A landscape with many valleys, sampled at points; each row gives a point and its height.
From any point a ball rolls to the lowest of the 2 points nearest to it. It stops when none of these is lower. Distance is the straight distance between rows; heights are no part of it.
(223) (h 1.22): [152 157 143 106 100 137 128 120 136 134 145 139 141 129 148 126 108 165
  89 133 101 115  97]
(88) (h 0.62): [ 72  67  94 134 114 109 100  50 105 101 149 158 150 104 160 154 130 173
 122 176 128 148 131]
(870) (h 1.10): [159 164 152  82 113 157 154 156 139 117 115  83 123 131 108 103  92 104
  91 103 115 160 167]
(503) (h 0.59): [ 77  95  89 145 100 129 112  34 172 137 186  88 157  94 123 145 148 109
 110 150  76 133 115]
(466) (h 3.19): [128 129 121 174 130 119  99 102 166 174 166 147 105 103 123 152 176  83
 153 142 115 117  50]
(581) (h 3.51): [138 135 137 167 104 156 147 131 144 152 173 114 135 107 132 122 156  93
 134  97 117 137 112]
(589) (h 6.36): [117 114 100 156 129 121  69 107 134 104 140 152 118 112 135 125 142 100
 159 140  84 104 127]
(642) (h 0.47): [ 64  66  65 141  98 111 108  37 148 123 166 113 156 106 136 158 135 129
 133 173 115 147 139]
(21) (h 4.41): [ 93  97 124 143 128 117 109  82 143 155 146 169 141 146 149 164 151 169
 146 151 144  78  73]
(570) (h 5.65): [118  97  99 155 127  97 103 137  72  99 126 161 117 155 143 151 138 194
 170 135 166  95 135]
(478) (h 4.77): [140 154 151 197 174  78 123 157 110 125 129 142 134 147  87  90 143 123
 132 121 160 115 186]
(60) (h 1.35): [ 82 141 143 115  96 143 163 106 113 116 167 132 180 131 130 123 123 117
 132 130 115 122 154]
(261) (h 5.22): [102  88 135 152 161  67 128 139  62  77  87 185 114 143 137 129 127 178
 156 130 186 108 159]
(818) (h 0.80): [101 138 129 138 115 151 106  63 152 125 174 111 132  95 120 118 136  98
  80 134  75 125 116]
(896) (h 5.88): [104  87 102 175 127 106 115 111 106 113 140 175 136 129 163 139 134 155
 159 137 146 117 146]
(188) (h 0.72): [155  93 134 118 100 126 143 150 130 132  97 147 100 179 144 153 125 181
 138 108 164  79  47]
(259) (h 7.80): [183 151 133 176 134 108 105 158 127 162 136 166  43 112 113 139 140 118
 132 123 138 118  63]
(307) (h 2.46): [145 120 156 146 152 103 127 145 119 113  99 171  91 167 128 126 121 157
 141 111 170  89 115]
(582) (h 3.04): [117  96 151 133 128 111 141 113 130 108 118 189 119 138 159 132 126 148
 128 118 148 112  87]
(174) (h 1.16): [177 174 169 116 151 129 159 168 147 129  89  88 108 129  84  91 110  86
  85 112 142 179 164]
(317) (h 3.94): [ 89 133 140  91 130 107 157 133  43 125 109 146 202 122 137 127 122 195
 133 175 184 165 187]
(782) (h 4.30): [ 86 121 108 126 126 133 123  74 152 170 175 153 179 133 150 163 139 145
 145 151 122 107 104]
(825) (h 6.01): [137 140 156 145 129 145 131 124 135 127 127 117 149 106 138  78 110 130
  64 126 110 152 165]
(591) (h 4.12): [123 158 120  90 125 186 133 128 158 136 152  67 138  69 143 125 152  80
 119 105  48 145  69]
(637) (h 2.54): [150 114 135 162 122 103  88 129 148 164 138 159  84 133 120 151 168 126
 152 139 124  72  27]
(350) (h 1.70): [158 160 117  94 125 157 114 149 159 145 139 107 117 119 135 146 124 107
 141 124  80 130  66]
(420) (h 6.16): [ 91  84  87 180 126 122  85  64 132 110 164 134 125 101 131 127 146  94
 138 146 104 123 173]
(951) (h 1.75): [143 138 141 102 130 125 120 147 113  96 120 148 103 178 118 142 100 136
 154 120 145 113 135]
(124) (h 4.44): [103 148 133 126 145 190 112 118 141 121 154 110 120  96 138 134 138  50
 151 106  79 135 128]
(481) (h 4.80): [111 106 153 154 163  86 156 160  96  87  93 153 146 149 120 114 128 144
 146 138 183 129 180]
(665) (h 1.76): [169 144 148  84 103 152 145 154 154 174 133 135 106 170 106 171 125 139
 146 124 137  89  44]
(231) (h 3.64): [136 106 106 142  94 140 154 144 144 146 152 128 162 119 167 130 128 125
 149 111 120 129 116]
(34) (h 1.18): [118 157 174 140 142 184 152 163 124 141 111  63 155  95 109  84 142  71
 104  89 136 155 209]
(669) (h 1.15): [ 64 128 112  82  98 172 181 122 101 129 150  86 182  84 155 119 118 101
 143 110  93 140 174]
(706) (h 3.42): [132 132 168 139 130 127 128 118 142 100 130 166  98 122 136 114 122 100
 121 110 130 133 107]
(162) (h 2.89): [190 109 108 100 153 110  98 144 147 137  63 141  35 190 112 151 102 180
 115 100 162 113 104]
(692) (h 1.09): [105 132 138 111 116 176 167 156 111 131 121  74 168 106 137  91 117  98
 127 106 114 152 208]
(945) (h 5.27): [145 114 104  99 111 109  68 135 146 107 100 129 117 145 141 144 135 133
 163 143  91  90  58]
(275) (h 4.35): [160 162 149 174 144 114 154 170 130 149 142 120 140 142 100  99 140 115
 119 121 161 136 168]
(572) (h 6.77): [163 140 123 148 144 132  70 127 139 123 122 153  73  93 135 128 136  87
 138 126  91 122  91]
(56) (h 1.11): [101 146 122 133 131 144  80  79 161 139 166  96 121  85 115 133 171  70
 103 148  48 126  71]
(664) (h 3.89): [165 133 118 109 123 107 147 182 111 127  95 111 150 171 121 111  95 170
 122 125 156 149 185]
(257) (h 1.13): [186 161 125  62  92 133 161 154 151 164 119 117 103 190  85 152  96 139
 111 109 147 136 128]
(646) (h 4.19): [133 133 139 107 154  74 172 173  94 111  60 116 182 164 111 114 129 183
 127 156 206 128 165]
(877) (h 7.57): [151 158 123 179 136 169 102 137 129 157 154 106  81  52 137 127 161  78
 105 128  96 165  85]
(489) (h 4.10): [174 159 148 130 148  90 154 180 135 133  93 107 157 154  88  91 115 132
 108 138 169 138 177]
(902) (h 5.35): [120 120 146 187 170  71 101 119 106 102 114 172 118 125 115  82 117 140
 109 133 146 112 191]
(19) (h 4.37): [164 128 162 114 186 100 158 167 134 149  56 140  91 197  99 131 115 176
 114 113 212 101 110]
(511) (h 1.53): [140 100 147 152 120 110 108 117 123 141 116 171  86 159 137 151 146 172
 136 119 158  55  45]
(250) (h 8.38): [164 133 146 186 159  88  94 121 115 152 120 187  55 114 116 114 135 141
 128 117 140  95 101]
(543) (h 6.03): [ 45  75  92 117 101 146 138  82 104  97 165 121 167  84 152 137 130 119
 135 157 107 168 170]
(119) (h 1.51): [ 84 134 145 117 107 120 144 110  75  89 145 142 172 139 115 126 120 144
 136 150 146 131 187]
(915) (h 5.96): [135 112 122 133 110  96 140 157  72 106 103 139 121 180 124 144 120 210
 143 122 185 104 135]
(99) (h 5.85): [ 92 111 139 176 150 152  97  73 139 115 139 122 113  84 122  84 126  79
  88 132 105 138 197]
(799) (h 4.64): [ 73 113 103 109 108 150  99  96 143  86 153  86 150  94 131 136 162  74
 159 135  57 117 116]
(413) (h 4.03): [138 159 156  86 104 177 170 139 151 129 149  92 121  93 126 125 124  86
 101  91  71 156  83]
(207) (h 1.21): [199 146 108 110 124 142 101 159 159 143 124 127  86 137 141 144 110 138
 123 119 111 146  81]
(123) (h 7.25): [179 172 122 162 149 135  95 149 126 155 130 143  34  73 125 140 155  85
 138 138 106 156  64]
(712) (h 5.99): [ 75  85  93 144 123 130 139 108  88 116 151 141 168 107 163 142 130 145
 159 161 137 159 177]
(730) (h 3.85): [ 94 118 133 110 110 107 185 129  89 156 134 146 205 135 154 134 119 182
 142 138 172 141 153]
(262) (h 4.25): [ 64 130  94  92 129 149 134  82 138 153 167 121 196 104 163 161 131 127
 164 143  82 120 117]
(527) (h 5.94): [ 92 128 139 140 134 183 125 104 133 122 143  93 152  81 141  86 128  95
  86 116  93 156 173]
(270) (h 4.20): [ 95 147  96  84 127 172 132 116 153 167 153  84 176  89 165 133 129 108
 136 115  55 125 101]
(113) (h 1.58): [133 186 127 100 118 148  90 127 150 150 156  87 122 104 107 147 162  79
 139 145  70 116  54]
(658) (h 6.26): [155 114 115  95 133  87 140 166  92 100  60 116 105 197  95 141 106 210
 114 125 199 124 170]
(74) (h 1.23): [ 87 145 108  67  84 150 161 132 103 102 155 107 175 127 142 144 106 127
 162 129  92 120 137]
(84) (h 4.78): [ 95 100  84  94 103 131  95 120 133  81 133 106 167 106 161 136 136 118
 164 146  58 130 103]
(450) (h 3.65): [201 115 112 125 132  94 149 188 136 131  89 114  98 187 107 125 110 160
 122 108 171 151 157]
(195) (h 2.05): [219 111 110 128 140 112 106 165 146 144  93 140  57 147 131 135 116 162
 123 103 140 133  94]
(651) (h 0.96): [166 175 143  78 108 144 157 148 142 153 127 110 146 145 123 121  90 140
  92 112 118 136 127]
(202) (h 3.79): [153 170 164 132 132 151 141 137 145 125 138 125  93 105 121 108 120  82
 102 109 108 150 100]
(29) (h 3.38): [ 99 128 116 152 118 152 129  93 174 173 185 115 148 105 130 153 166  83
 146 125 102 128  77]
(569) (h 3.91): [125 110 155 180 144 116 114  86 144 102 130 168  78  89 123 106 142  71
 129 113 116 126 142]
(149) (h 1.33): [177 130 147  95 125 140 150 155 150 164 100 145  74 191 113 158 105 170
 117 107 179 104  67]
(178) (h 4.26): [ 93 129 149 156 151 156 102  76 154 121 162 139  90  89 120 132 150  47
 131 114 110 136 133]
(181) (h 3.76): [138 110 135 133 100 121 168 147 117 135 124 142 172 148 163 123 113 180
 127 124 153 135 129]
(110) (h 3.37): [183 102  99  79 135 116 139 154 148 145  81 125  72 213  90 162 105 169
 114 105 175 149 148]
(367) (h 5.69): [100 117 142 178 141 109 111 106 119  99 134 131 142 116 113  79 121 114
  93 144 136 141 209]
(553) (h 1.34): [154 157 151  71 121 121 168 156 123 124 103 133 115 200 102 142  94 147
 131 119 176 118 145]
(590) (h 6.08): [ 59  69  95 165 116 156 112  88 110  95 146 107 139  89 140 111 132  92
 136 138 107 146 198]
(955) (h 3.99): [188 115 127 112 186  79 147 186 151 144  49 122 116 188  95 128 113 172
 117 123 204 140 156]
(76) (h 1.19): [153 188 174 152 147 171 147 166 122 149 114  78 100  89 101 104 137  62
  97 106 136 174 166]
(176) (h 4.95): [112 113 100  97 117 131 105 130 121  95 119 136 145 137 160 151 123 152
 166 134 108 110  93]
(35) (h 4.02): [134 150 128  94 120  99 169 165  82 141  94 116 203 142 127 111 105 170
 119 158 171 147 193]
(271) (h 4.46): [119 135 148 128 180  83 155 175 107  87  68 116 195 137 100  94 129 130
 138 176 187 135 202]
(251) (h 1.06): [102 147 118  99 128 147 103  88 143 124 156 133 157 117 147 125 111 142
 101 150  73 112 103]

Where does a ball stop that starts at each point below?
(582) => (651)
(181) => (188)
(250) => (651)
(259) => (570)

Call two points neighbours if one is among the 2 nearest of the other. Go from one point of each pair to the other, from neighbour to neighbour, staying as low as possible. Name the highest point that can't be avoided.
(818), (207) => (350)
(651), (642) => (223)
(651), (692) => (76)
